A landscape with many valleys, sampled at points; each row gives a point and its height.
From any point a ball rolls to the lowest of the 2 points nearest to it. It stops when none of these is lower. Distance is the straight distance between rows; heights are no part of it.
kofun: [  4  -9   4  12   4   2 -22  24   7   4 -18  -1   4  24  11 -21  -9   3
  -8   5 -10   4  -2  12 -16  15 -12   0 -19  13  -6  -4  -2  13   2  15
  -4  -4 -10  35   4  15 -25]  height 3.98
fanib: [ -4   8  13   8  -9   4  -2  25  -9   7   4 -12  19  -5   2  -8  -7   9
 -22   2  -5  38 -14   6  -5  -6 -15   5 -13  -7   2  -2  -2   6 -10  15
  18  17 -20   1  -2  -6 -12]  height 2.41
pofi: [ 20 -12  -1  -4 -16 -13  14 -11  11  -6  -9  -2 -13   6 -18  -8  -8 -18
  23  -1  12 -10  23  24  -7  10 -13 -16  -5  -3   9   0  -8  24   0  15
  -8   5   8 -22  -3  -5  -2]  height 6.02
Vav: [  0   5   1 -16  -9  15  -2  22  -3  -8  -2 -16  10   7   4  -6 -14 -11
   4 -32 -29  14 -23   5  -3 -11  -5  -8   0  -2  16  12  -6 -32  -8  14
  -6  15   6  -7  -4  -1  -2]  height 5.48
sog: [ 15 -13   2  12  -9 -15  18 -26  11  -2  -8  14 -13   1 -17   6   4 -11
  20   5  20 -21  27   7  -1   9   8 -21   0  -6   0 -10 -10  16   8  -1
 -10  -6  10  -8   5  12  11]  height 5.80
levav: [-17  12 -16  -9   4   5 -40   1  12  -6  -1  -5  -3   4   2  10  16 -18
   2  14   0 -10  -1  11  19   3   8  16  -2   5 -12  15  21  -1  -7 -10
  -7  -2   7   8 -12  -1 -23]  height 3.77
Ruz: [ -5  -1  -3   4  -8 -11 -31  -5  11   1 -18   6 -10  10  -7  -3  -5 -13
  -1  11   7 -16   3   9  -5   8   7 -11 -14  16  -2   5   8  10   5  10
  -8 -15  12  15 -10  21  -2]  height 6.90
vakiz: [ -8   3  18  12  21 -11  -1  -8  -3   4   6 -27   8   3  -8 -16   4  21
 -16  13   1   8   4 -17 -12   5   3 -21 -14   2 -18 -24 -10   8  11  -5
  17   3 -10  16   0  12  12]  height 2.50
Mun: [  5  -2   3  -4   1   4  -6   5  10  -6 -11  15  15  18  -8 -14   2  -1
   1   5   7   3   8  23 -12  15 -15   6 -20  27   4   1  -2  15  -5   8
  -3  -9   1  17   0  14 -18]  height 4.25
Kepa: [  6   1  -1  -6  -3  -7  -1  -2   0 -11  -5 -12   0  13 -10  -3 -16 -13
  20 -25 -20  -7  -8  -1  -6   4   4 -24 -20  -2  10  -8 -19  -2   8  13
  -3   9  24  -9  -1   5  14]  height 6.53
Lof: [  7   2  -3   3  -2   8  18   7  18  -1 -17 -12 -18  10   8 -15  -3 -11
  23   5  -5 -28  23  14 -16  24 -10   3 -12  -7 -12  10 -15   4  10  23
   7  17   1 -11   1 -15 -24]  height 2.77
popo: [  8  -8 -14  -8 -14 -10 -27  -4  13  -2 -11   3   3  23 -17  -3  -1 -22
  16  -6   9  -6 -10  19  -5   4   2 -23  -9  26  16   1   2   8  -2  17
 -23 -10  15  20  -3  28  -1]  height 6.79
zeva: [ -1  14 -10 -11 -16  -2  -3   4  20   1 -14  -1 -23   6  14   7  -2 -24
  27  -1 -15 -37   4  10   4   2   3   6   3 -17 -13  34  13 -15  11  15
   1   4  14 -17 -11 -19 -14]  height 2.67
bila: [ -5 -10  -5  14  19  -6 -30  17  -5   1 -13   9  -1   8  20  -7   2  23
   9   4 -22  -1 -13  -8  13   0   5  12 -10   5  -3 -12  14   0 -19   0
 -26  -2 -11  36  16   3 -14]  height 4.78
Lege: [ 11 -10   9   5   8  -3  25  -1  -5  -9  -8 -13  -1   3  -6 -18 -15   6
  24 -19 -15  -2   3  -9 -14   5  -9 -26 -17  -4   6 -18 -28  -6  18  10
   3   9   4 -13   9  -4  18]  height 6.37
Pumi: [-14  -5 -22   2  15  13 -16  -2   9   1   5   2 -13  10  16   4  14   7
   3  24   6 -20   5   0  11  21   7  14  24  22 -15  11  24  -6 -15 -16
  -9  -9  -5  29  -1   4 -24]  height 4.29
vos: [ 21 -12   0 -10  15  10  28  10   8  -7  -3  35  -3   6  10 -11   7   9
  21  -6   2 -10  14  10  -3  13 -11  25   6   9   5   5  -7   3 -14   4
 -11 -10  -6  -3  11 -20 -15]  height 4.24
reko: [  6   5  -4  14 -10 -12 -14   2  11   5 -18 -22 -30   7  13  -2  -9  -2
  26   2 -12 -19  -4   1  -2  -4  11 -14  -6 -20  -8   4   3  -9   7  15
  -2  12   9   5  -2  -1  -2]  height 4.18
nuri: [ -8   6  10   0  -8  -9 -20   2   1   5   3 -11  18 -13 -23   2  14 -11
 -28   9  18  21  -8   7   4  -7 -12   0 -16  -1   2  -8   0  26 -10  -4
   9   8  -3  -4  -7   0  -6]  height 5.65
konuv: [  9   5  -3 -13  -5   8  20  15   3 -14  -9 -25   2   0   0  -5 -10 -17
  19 -13 -16  -4   3  14  -4   2 -17   4 -12 -23   2   7 -28  -7  -3  14
   7  30   3 -33  -9 -30 -11]  height 3.86
gagi: [  4   6  11   9   3  -1  33 -16  -3  -4 -12  49 -15 -11  11   9  -8   7
   9  -8 -10 -21  20 -17  -2  -7  12  12  -2 -18 -12   4  -3 -12  12  -1
  -1 -24   5 -23  10 -20  24]  height 2.90
Leti: [  4  -9   9  -1 -17 -14   1  -2   7   4   5 -23  13  -4 -24  -5  -6  -8
  -9   6  25  22   4   9  -1  -2 -23 -23  -3   2  12 -11  10  21  -7   7
  14   6  -5  -9  -5   5   2]  height 5.86
venon: [ -1  -9   8  16   0 -27 -24 -29   7   5  -7  -7  -1   2 -23  -1  -2   2
  -6   7  14   4  -5   0  -3  -8  11 -33 -20  -2   4 -33  -2  27   6  -3
   3 -15   7  14  -3  32  23]  height 7.11
sekal: [ 12  -5   6  -1 -14  -5   3  18 -16   7   5 -11  12  -5  -4   0 -13   0
 -14 -16  -7  40 -23   3   3 -27 -11  -8   8 -13  24  -5   5  -8 -14  10
   4  17  -5 -15   4  -8  16]  height 5.43
Sefe: [  1   5   4  11   5  15   7  28  14  -4 -15 -20 -10  17  12 -24 -14   2
  14   5 -10 -11  13  13 -23  28 -19   7 -18  11 -15  14 -16  -1   6  21
   4  13  -6  18   1  -4 -29]  height 3.25
rosal: [ -2   6  -2 -10   5  11  22 -11  -1  -9   2  10   8 -12  -1   5   5  -5
  -9  -2   0  -4  12   1  -2   6  -7  15  -2  -5  -8   8  -7   2  -2  -1
  14   1  -3 -26   5 -20   4]  height 6.12
soga: [ -5   2  -9  16 -13  -5 -12  24  14  10 -21 -32 -20   8  15  -3 -15  -6
  19   6 -10 -22  -4  12  -2   7  -3   1  -3 -30 -10  13   8  -6  -1  20
  -5  26  -2   6  -5 -15 -25]  height 3.84
vorab: [  2  -7 -13 -19   9  17  -5   7  -5  -4  15  -3  22   6  -9  -5   4  -2
  -5 -10   5  20  -3   9   4   5 -12   1   8  21  23  -1  -2   0 -16   1
 -14   5   1  11   3  13  -7]  height 4.35
Sen: [ 11 -14   4  14 -11 -17  -7   6   2  15   1 -11   2  15 -11 -12 -19   6
  -5   7  11  23 -14   1 -18  -6 -22 -24   2  14   9 -16   6  15  -9  12
   1  -1 -10  22   3  31   7]  height 3.36
Vok: [ -5  -2  17   9   2  -6  -8   9  -1   6   6 -30   6   2 -14 -20 -14   9
 -21   7   9  21 -12 -11 -21  -2 -11 -26  -8  14   3 -21  -7   4   4   4
  23   1 -15  25   1  29  17]  height 2.98
pefe: [  7   0  -1  -6 -17  -3 -10  21  -8   6 -10  12   9  -8   1  12   4 -12
 -16  -9 -13  26 -13   5  15 -27 -10  11  -1 -14  17   6  10  -4 -23   9
  -2   3  -7 -15   2 -11  -5]  height 5.18
muze: [-12  20   8  -4  -8   6 -11  29   3  -2  -7 -18  17   5  -7  -9  -2  -4
 -26   4 -11  16  -8   9 -16   5  -9   1 -24   9  -4  10 -10   4   1   8
  22  13   0  -3  -8   1 -12]  height 2.99
Lek: [ -6  11   2 -27  -3  16  25   0 -10 -19  18 -11  17 -17 -10   8   6 -19
  -2 -21  -2   9   2  -2  -2  -2  -9   2  -7  -1   3  12 -20  -4   1 -10
  24   7   4 -40  -8 -17   6]  height 5.91
Nele: [ -4   4  18  21  -5  -4  -6  24  -9  -6 -12   4  23 -10   7 -11  -4  17
 -36   0 -15  28 -13  -5  -8 -17  -5   4 -30   0  -5 -22 -10   9  -4   3
   4   7 -21  10   8  -7  -1]  height 1.62
Danis: [-16  15   2 -10  17  16  14   3 -19  -8  18 -12  15 -17   3   7  13  11
 -18  -8 -16  18 -13 -16  11  -6   2  13   0 -11  -8  -6 -15 -15   1 -21
  15  15  -1 -14  -4 -18   0]  height 4.40
Zumuk: [ -4  10  10   2  17   6  25   5   1  -9 -20  38 -11  -7  23   5   3  19
   5  -5 -21 -21   4 -17  -1   3   8  30 -16  -8 -18   4  -3 -14   7  -9
   0 -14  -1 -11  10 -27   5]  height 3.50
kag: [ 11  -8 -23 -19  -8   7  -3   1   8  -1  -1  27 -15   2  14  12   8 -14
  27  -5   4 -23   4   9  21  -1  -1  15  25  -8   5  30  23 -19 -20   2
 -22  -9   8  -8   4 -14 -12]  height 3.34
lobev: [-11   0 -23 -14  11   1 -38 -16   7 -14  12   1   3  -3  -8  19  34  -8
   6  15  14  -8   1   0  29   1  17  10   8  12   1   2  16  13 -12 -19
 -23  -2   6   5  -1   6 -16]  height 4.19
tel: [ -3   7  -5 -30  -4  16   6  13  -7 -14  12 -16  23  -2  -7   0  -2 -21
  -4 -22 -13  20 -10  13  -7   1 -11  -5  -6   7  25  10 -14 -16   0   5
   6  13   7 -23 -12  -2  -3]  height 5.68
geti: [  5   3  29   6 -15 -14  -1  -3   2   6 -11   4   9   1 -10 -11  -7  -4
 -39  10  14  -1   7   5 -31   3  -6  -9 -29  10 -10 -13   0  25  24   8
  33 -20  -2  10  -3  21  13]  height 3.96
kiga: [ 17  -4   0   0  -9  10  27  20 -12   0  14 -18  -6  -5  10  -8 -18   6
  10 -10 -11  11  -4   6  -1  -2 -20   4  22 -20   1   9  -5 -18 -12   5
   7  20 -15 -15  -3 -14  -4]  height 5.03
Daka: [-13  -4   4   2  18   6 -19   7  -3  -8  14  -8  31  -8  -9   1  18  16
 -12  16  12  20   3   0  14  12  -7   7  -2  12  -2 -18  -6  25 -16  -9
  -9  16 -16  17  -2   3 -24]  height 3.54
noteg: [  1  -9   6  11   4   1  11   7  -2   2 -12  29  -2  -1  19   2   2  13
   1   6   0 -12  14  -2  -7   4   4  14  -4  11 -13   0   4   4   2  -1
  -2 -17   1  17  14   0  -8]  height 3.31
vipop: [-16  24   6 -15   6  13  -5  19  -3 -13  -2 -22  15   9   8  -5  -2  -9
  -6 -12 -26   0 -14  -1 -10   0   4   5 -24   6 -11   5 -14 -17   8   3
  18  12   7  -4 -10  -4  -5]  height 3.45
zave: [ 13  -7  12   7   6  -8   9 -13  -4   0  -2  23  11  -7  -7   0   4  11
  -5  -5   7  25   6  -2  -3 -10  -2   0 -10   5  13 -24 -10  21  -5  -5
 -11  -7  -3  -1  13   1   9]  height 4.17
zezo: [  6  -1   8  19 -23 -13 -28   3  -1  18 -14 -12  -8   5  -3  -9 -16  -1
 -14  14   8   7 -17   3  -8 -10  -2 -21  -6  -1  -2  -5  13   4   3   9
   4  -7  -5  24  -5  20   7]  height 3.69
sulu: [  6 -17   3   9  18   2  13  -4  -2   1  -3  15   2  10   4 -13   4  18
   1   7   9  12   9  -3 -11  11  -1   3  -6  20  -2 -16 -10  12   2  -4
 -11 -11  -5  24  15  16   2]  height 3.76
sufev: [  6 -17 -24 -15   7   6   7  -2 -13  -6  18  13  11   7  -6   0   7   2
  20 -23  -6  18  -7  -7  15   5   0   6  23  10  27  -3  -4  -8 -18   1
 -25   9   9  -1   6   7  11]  height 4.70
zaviv: [ 13  -7   3   4  -2  -5  21 -33  -6   8   8  25  -7  -1  -9   7  -5   1
   7  -1  22  -9  17  -4  -7   4   9  -8  19   8   3  -2   5  12   6  -6
  -6 -28   3  -5   8  14  23]  height 5.57
biv: [  1   3  -8  -6  -8   9  23 -14   5   6  23 -10 -18  -9  -4   5   0 -11
  11   8  25 -22  17   4   2  13  -3  -3  33  -2  -8  18  13  -5   8 -12
  13  -1  -5 -18  -4 -12   5]  height 5.41
fezop: [ -7  -1  -7  -6  13  17 -12  13  -8 -11   9  14  32  -4  -1  -1  17   9
 -18  -4   0  26   1   7  11   6  -9  22  -7  18   6  -6  -1  10 -18  -3
  -4  -1  -6   6   2  -1 -15]  height 3.99
Mobod: [  0  -4 -16 -15  -7  15  -5   7   0   2  15  -1  -6   0   4  13   5 -19
   9  -6  -2  -5 -10  10  16   0  -7  11  27  -4  17  24  22 -23 -20   0
 -15   6   3  -5 -10  -9 -13]  height 2.79
fid: [ -5   0  -9 -21  36  14   3   7   3 -12  -9  42   2   5  22   4  13  16
  11  -3 -13 -10  10 -12  13  12   6  37  10   9  -8   2   6 -16 -20 -19
 -17 -13   4   5  15 -17 -12]  height 4.38
Bemud: [-11  -4 -20 -18  26   4 -12 -24   0 -14  17  -2   9  -8  -9   8  26   2
  10  -6   4  -8   8 -12  18  13  17  10  10  18   4  -8  -9   2  -1 -24
 -19  -3   6   1   3   8  -1]  height 4.62
Sefo: [  5  -7   5  13   8  -5  20   5   8   4  -6   4 -20   0  17  -5  -1   7
  18   7  -4 -22  23   3  -4  12  -3  11   6 -12 -21   3 -15   3   4   5
  -3   7  -7  -7  -1 -14 -13]  height 2.09
gizel: [  6 -10  12   5   8  -7   8  -1 -25  -1  -4  24  10 -12   2   8   0  17
   0 -17 -14  22 -14 -20   4 -22  10   4  -8 -17  19 -27  -7   1  -7 -10
 -12   2  -1  -6  18  -4  18]  height 4.57
Zaket: [-12  11  18   2   1  13  -2   2 -18  11  12   5   3  -4  15  -3 -12   8
 -34   6  -7  13 -19 -15 -11 -15  12  -1   5  15  -3   2  10 -18   8  -5
  19 -16   0  17  -2  12  22]  height 5.20
Buk: [  4  -7 -13 -18  -1   6 -20  12  -5  -1  -4   3   6   7   2   0  -1  -3
   3 -30 -27  10 -28  -6  12 -13   6  -5  10   7  27   0   7 -28 -12   3
 -25   5  15   5  -1  14   5]  height 5.27
buluf: [ -6   6 -11 -11  16   5  -3  -2 -12  -6  14  10  19 -13  -1  13  13   9
 -10 -16  -5   5 -11 -15  28  -9   7  18  13 -12   6  -5  -2 -13 -11 -20
  -9   7   3 -10  -1 -11   2]  height 3.94
basuv: [  0   0  13  13  -5 -22 -32 -14   9  -1 -24  13   8  12 -14  -5   3 -10
 -14   4   5  -4  -8  -1 -10  -5   9 -16 -29  15  -1 -17  -9  23  10   3
   4 -13  10  21  -6  28  11]  height 7.01
bege: [  1   3   6  -2   6  -4  20  -2   3  -6  15 -24   6  -5 -19 -11   0  -2
  -6   7  16  15   7   1  -9  14 -24 -18   1   1   1 -13 -12  11  10  -7
  23  10 -11 -23   1  -5  -3]  height 6.06
Saze: [ 16 -11  -9   0 -10  -3  17   3   2  -1  -7  31  -8   2   7   3  -2  -5
  18  -5  10  -4   8  14  13  -4 -10  18  15 -10   6   7   7   1 -17   7
 -22  -3   0 -10  12 -13 -10]  height 3.85
mova: [ 14  -5   1  -4 -19  -2  12   7  14   4   0 -26  -4  15 -17 -12 -12 -15
   5   6  15  -5   7  23 -28  15 -21 -22   2  11   7   6   5   9  11  16
  16   0  -1  -1  -5  15   3]  height 5.92
gadum: [ 15  -3  13  11 -27 -13  25 -15  -1  13 -10  26 -21  -1  -2   9 -24  -4
   1  -5   1  -9   0  -2 -19 -19  12 -12   2  -5   7   5  11  -6  18  10
  11 -27   9 -12   7   4  34]  height 4.00
Gogaz: [ -9  19 -17 -13   1  -4 -26   3  12  -6 -24  -9 -10   4  14  11   7 -14
  15   1 -17 -27  -8   2  17  -4  16  20   0  -8  -8  22  15 -19  -7   1
  -8   5  13  -6 -10 -17 -22]  height 3.27
Zopi: [  4  12  31  11 -33 -20  10  -9   5  14 -12  14   3  -8  -7   8 -11  -7
 -35  11  19   7   4   4 -18  -7  -5  -2 -15  -7  -3  -5  13  23  14   1
  29 -15 -10  -5   0  -1   9]  height 4.28
dem: [-13   4  21   6  17   4   0   9 -14   0  -4  14  18  -5  17  -8   6  21
 -29   7 -12  12   0 -18  -7  -3   5  19 -27   4 -13 -16 -11   8   5  -5
   8  -8 -10   5   7  -7   9]  height 2.45
Pep: [-13  11  25  -1  -1   0   1  -7  -2   5   9   4  21  -3 -11 -11  -1   2
 -48   9  12  21   3  -5 -17  -2  -5  -7 -21  13  -6 -13  -3  13  14  -8
  29 -16  -9   1 -10  13  11]  height 3.60
Viku: [-17   3 -11  -1  24  15 -21   5 -10   4  20 -35   4   2   7  -2   4  16
   8   9 -14  -8 -15 -15   8   9  10   0  15   5 -14  -2  -2 -19   2 -14
  -3  14  -1  27  -1  11  -6]  height 4.85
pamez: [ 21 -17   0  17 -10 -16  10 -11  11  14   7 -19 -22   2 -18  -5  -7   5
  12  16  24  -4  12   4  -2   0  -8 -24  20 -13   2 -12   8  11   6   5
   1   2 -14   5   2   8   7]  height 5.54
kote: [ -9  14   3 -14   0   9  14   7   1 -15   7 -31   2   3   1  -3  -8 -15
   9 -14 -21  -6   0   0 -14   0   2  -4 -14 -11  -9   9 -27 -20  20   4
  20  17   9 -30 -12 -16  -1]  height 3.89
depe: [-17   7  23   5  18   5  -1 -12  -8   4  17  11  24 -12  -1   3  17  11
 -43  13  15  20   3 -14  -1  -3   7  12  -9  13 -10 -18  -3  16  -1 -16
  17  -8  -4   4   5   5   3]  height 3.12
pev: [ 15   5  12  21 -19 -10  32 -23   0   6 -18  41 -18  -7  -1  13 -11   1
  -2  -7   4 -12  19  -1  -9  -4  13 -10  -7 -23  -4  -7  -1  13  13   6
   4 -15   2 -25   9 -12  24]  height 3.51
zaz: [ 25 -11  -1   5 -10 -12  36 -10   4  -7  -7   2  -9   3 -11 -11 -13  -3
  33 -17   6  -1  16   5 -13  11  -6 -28   2  -5  12 -16 -15  13   3  11
  -5   6   4 -22  12  -8  14]  height 6.19
zez: [ -6 -17 -19   4  16  -5 -18 -10  -2   9  14 -33  -5   0   1   1   7  21
  21  12   5  -2  -8 -11  15   6   9 -12  15   0  -4 -13  -5   3   2  -8
 -11  15  -8  21  -5  17   0]  height 5.09
Meza: [  3  -7 -11  13   8  -1 -10  13   6   2 -13  -3 -14  12  12  -6  -4   7
  23  -2 -19 -13  -7  -2   5   3   1   3  -2  -7  -6   0   2  -6  -5   6
 -27  10  -1  18  -1  -1 -16]  height 4.50
pob: [ 16 -16 -12  -4  -4  17  37  -1 -14  -2  23   4  -2  -7   1  -8 -13   5
  18 -18   2  12  -3  -3  -1   0 -19   4  41  -9  12  12   0 -17  -8   1
  -6   3  -9 -13   5  -4  14]  height 5.28
dapi: [ -9  12 -18 -22   3  15 -11   3  -4 -11  24 -12  13  -5  -5  16  14 -16
  -4 -14   2   9 -16  -1  25  -8   1  15  20  -7  14  20   6 -15  -5 -13
  -5  10   2  -8 -12  -9  -8]  height 3.38
fiz: [  1   1  10   0  12   5  18   1  -4  -6   7  -1  13  -6 -11  -5  11   5
  -6   8  13  10  22   4  -3  18  -2   7  -9   5  -4 -15 -25  19   8  -7
  13   9  -3 -11   2  -9  -6]  height 6.24
sogi: [  2  -5   3   7   8   9  17   9   8   8  -3   8 -22   7  23  -5  -3   7
   5  15   2 -28  18   5 -20  22   1  20   9  11 -21  13  11  -1  11   9
   2 -10 -14  19   7  -9 -15]  height 2.78
zof: [ -2   5  13  16 -25 -14 -17   5   5  20 -17  12 -10  -1  10   7 -14  -4
 -21  13  -3  -2  -8  -4   1 -22  11   2  -9  -7  -3   6  20   1   5   5
   5 -13  -2  15  -4   0   5]  height 4.03
dit: [  6  -5  -5   9 -12 -19   6  -8  15   9   1 -36 -19   4 -11  -1 -11 -15
  17  15  24 -18  14  11  -5  10 -12 -28  12   1   1   0   5   8  16   1
  12   5   2 -13 -11  12  -1]  height 5.73
vugut: [ -8  10   0   7 -25 -10 -16   2  15   3 -14   9  -2  -6  -6  16  15 -19
 -10  15  20  -9   9  21   5 -13  -2   9 -16  -6  -8  11  12  14  -2   2
   4  -4  -1  -9 -12 -15 -21]  height 4.89
big: [ -7   3   5  -7  26  -3  -5   6   1 -15 -22  34  -6  -5  26   4  15  21
   8   1 -18 -20   8 -11  25   2  17  36 -21 -10 -23  -1   0  -6  -7 -10
  -8 -12   3  -3  13 -18 -10]  height 3.97
zetad: [ -5  -7 -12  -4   5   5 -28  18  -9   0  -2   9  -2   8  22   2  -9  16
   3  -8 -18  11 -24  -8  13  -6   6   7  11   8  11   5  20 -21 -21   3
 -23  -3   7  29  13   4  -6]  height 5.02
vuzu: [  1   4  -7   4  -8  -7   6  21   5   2  -8 -28  -4   1   7   0   2  -2
  10   2  -7  -3   4   9   0   2 -11   4  -5 -26   1   4  -9  -1  -1  11
   2  27   0  -9  -5 -20 -19]  height 3.42
Gide: [  7  -6   4   6  -3 -11  -9  15  -6  -3 -15  17   8  -8   7   4   2   8
  -2  -9 -11  17 -11   0  19 -17   1   7 -11 -15   8 -12  -9   0 -14   6
 -18   9  -1  -4   9 -12  -1]  height 4.91
gud: [ -4  -2  -9 -12   7  -1   1 -33  -2 -11   9  14   6  -7 -21  12  13  -2
   1 -13  11   5   5  -7  14   1  21 -10   7  15  15  -5 -12  11   3 -16
 -13 -15  16 -14  -2  13  11]  height 4.99
vizon: [ -4   7   9   6 -16 -17 -20   2 -11  16 -12  16  -9 -14  12  15  -5  -3
 -18   0 -10   1 -22 -13  15 -35  18   1  -4 -23   2   2  16 -13  -6   0
  -1  -2   4  -8  -2  -5  17]  height 4.39
vetor: [ -1   0  -1   0  12   6   5 -19 -11   4  10  21  -7   4   9   2 -11  22
   8  -9 -17  -4  -8 -24 -10  -2  19  -9   8  17  -1  -4  -8 -21   9  -7
 -13 -17  12  11  11  16  30]  height 4.69
Mul: [-15   3 -15   1  18  11 -20 -10   8   1   8 -28 -25  11  10   1   7   8
  12  22   2 -30  -2 -14   5  18  19   1  18   3 -18  10   8 -12  11 -14
  -5   2  -1  31  -8  10 -12]  height 4.60
Vov: [  2  -6  -5 -12  15  14  10   9  -5 -15   3  17   6  -7  13   5  15   8
  16  -3  -8  -2  10  -1  13  13  -6  28  12   2  -4   7  -5  -8 -20  -4
 -11   8   1  -4   3 -20 -16]  height 4.58
zufa: [ 10  -6  -7  -2 -12 -11   6 -27   0   4   1  13  -5   1 -22   7  -1  -6
   9 -18   6   6   2   4   2 -16  12 -24   8   6  25  -6   2  11   3   3
 -15 -15  12  -7  14  17  24]  height 5.31
pafi: [  2   2  13   9 -25 -18  -3  -8  16   8  -9   6  -2  -4 -11   6  -2 -20
 -22  19  28  -4  18  11  -3   0  -6  -2 -13   4 -14  12  15  26  13   7
  22  -8  -7  -5 -13   4  -3]  height 4.59
meduk: [  2   2   2   5  -5  -4  21 -28 -11   4   1  32 -23   2   2   6 -16   9
   8 -16  -6 -13   1 -21 -15 -13  23 -15   6  -3   6   2   5 -17  16   1
  -7 -34  18  -5  11  11  42]  height 4.36
duge: [ -6   3 -21 -14   8  20   2  -9   1   0  29   2  -7  -5   6  13  18  -2
   0   6  11 -12   5  -7  19   5   2  29  37   8  -8  25  15 -17  -7 -20
  -1  -5   1  -3  -4  -4 -10]  height 3.47
mukos: [  9  -6  -7  -7   1  12  15  -9 -15   1  14   5   5   0  -6   0  -4   3
   8 -23  -1  16 -12  -9  -3 -14  -1 -13  26   6  23   5  -1 -19  -2   0
  -5  -6   6 -11   1  10  21]  height 5.01
kud: [-14  14   2  -9  12  12  -2   0 -24   1  10  -4   3   6   9  -7  -3   9
 -11  -9 -22   2 -14 -25  -5  -4  20 -11  -5  12  -1   2  -3 -28  11  -7
   6  -9  14  14  -6  13  18]  height 4.97
nus: [ -3   9  -1  -3  -6   5  17 -25   1   2   9  13 -10  -5  -9  18   7 -14
  -3  12  26 -25  20   3 -10   2   9  -4  14  11  -6  18  14   3  17 -11
   3 -18   4  -5  -5   6  11]  height 5.66
Bif: [ 16 -13   0   1  -4 -11 -15   2   0  -7  -8  -4   6  10 -17  -7 -13  -4
  20 -17  -7   9 -10  10  -2  -1  -2 -22 -13  16  31 -15  -9   9  -7  11
 -18   6  10   4   4  25  11]  height 6.67
Tenuz: [ -3   5  -4   0   9   9  25  11 -16  -6  16 -11   1 -14  11   1  -5  11
  -2  -5 -13   5 -11  -9   7  -9 -13  14  13 -29  -9   6 -13 -25   5  -9
  14  20 -19 -20  -6 -28   4]  height 4.75
Pufu: [ -9   8   4  -5 -17 -11 -11 -16  -4   7  -2  12   0 -11  -6  19   4 -13
  -6  -9  -2   2 -10  -4  12 -24  14  -6   0 -18  18   0   6  -4   4  -7
   0  -3  11 -29  -5  -5  15]  height 4.76
zogap: [  4 -17   1  22  13 -21   6 -16  -3   7   8 -26 -13  -2  -5  -7   0  19
  16  15  16   1   1 -13   9   1   2 -23  13 -17  -5 -27  -1   7   6  -3
  -1  12 -15   7   6  11  17]  height 5.33
Votan: [ -8  -1 -13  -1   1  18 -15 -11  13   6  14  -3  -4   7  -2  12  14  -6
  -9  21  22  -6  -2   9   5   3   1  17  30  22  -3  23  32  -6  -6 -11
   1 -12  -2  17  -7  10  -9]  height 3.95
zusaz: [-18  12  -5  11   7  15   1   4  -7  12  12 -27 -21   4  19   2   2   8
   4  16  -1 -23   2  -2   4   6   8  12  23 -12 -24  20  10 -16   7  -9
   9   5 -11  15  -4  -9 -15]  height 4.86
verot: [-10  -4   5   7  17  -9 -20  -5  -1   4   1 -16  15 -10  -1  -6   8  17
 -16  23   9  11   0  -5  10  -4   6  -6  -8  -5  -8 -17  -3  18   2 -10
  -1   1 -10  18  -3  11  -4]  height 3.04
ruvok: [  3   5 -16   3 -11   7   4  -1   7   8   8  -7 -24  -7  14  13   2 -10
  12  12   7 -29   9   5   9   2  -1  11  39 -20 -16  32  16 -15   2  -5
   6   8  -3  -3  -9 -17 -11]  height 5.13
Fopa: [-15  13  -4  -5 -10  -6 -11 -18   1   1  11 -15  -1 -17 -14  13   6 -21
 -14   7   9  -2  -2  -3   9 -10  10 -19   0  -9   1   1   6   7  13  -8
  18  -3   7 -16 -15  -2   4]  height 5.11
kad: [ -4  -7  -1  10  14  10  -5  24   6  -3  -2 -19   4  12   5 -25  -8  25
  10   3  -3   8   7  11 -16  29 -16   6  -8   4  -8 -13 -13   9  -1   9
  -4  15 -14  32   2   0 -23]  height 3.64
Kaveb: [-11  16  10  -6  -8  -7 -12 -14   4   7   3   7  14 -22 -14  17  19 -16
 -40  10  13   7   1   4   4 -17  12   9  -9  -1  -6   5   5  20   3 -15
  17  -8   2 -17 -10  -4   1]  height 5.40

Where does a ball stop that starts at each point below?
vugut: Nele
rosal: vuzu
fiz: vakiz
pefe: Sefo
pob: vakiz

Call two points neighbours if one is among the 2 nearest of the other. Go from one point of each pair to the other, from neighbour to neighbour, staying as low as possible. Name the highest point that can't be avoided.
vuzu and Sefo: sekal
Mobod and gagi: Vov
Mobod and zeva: ruvok
vakiz and Mul: pob
Nele and vuzu: kote
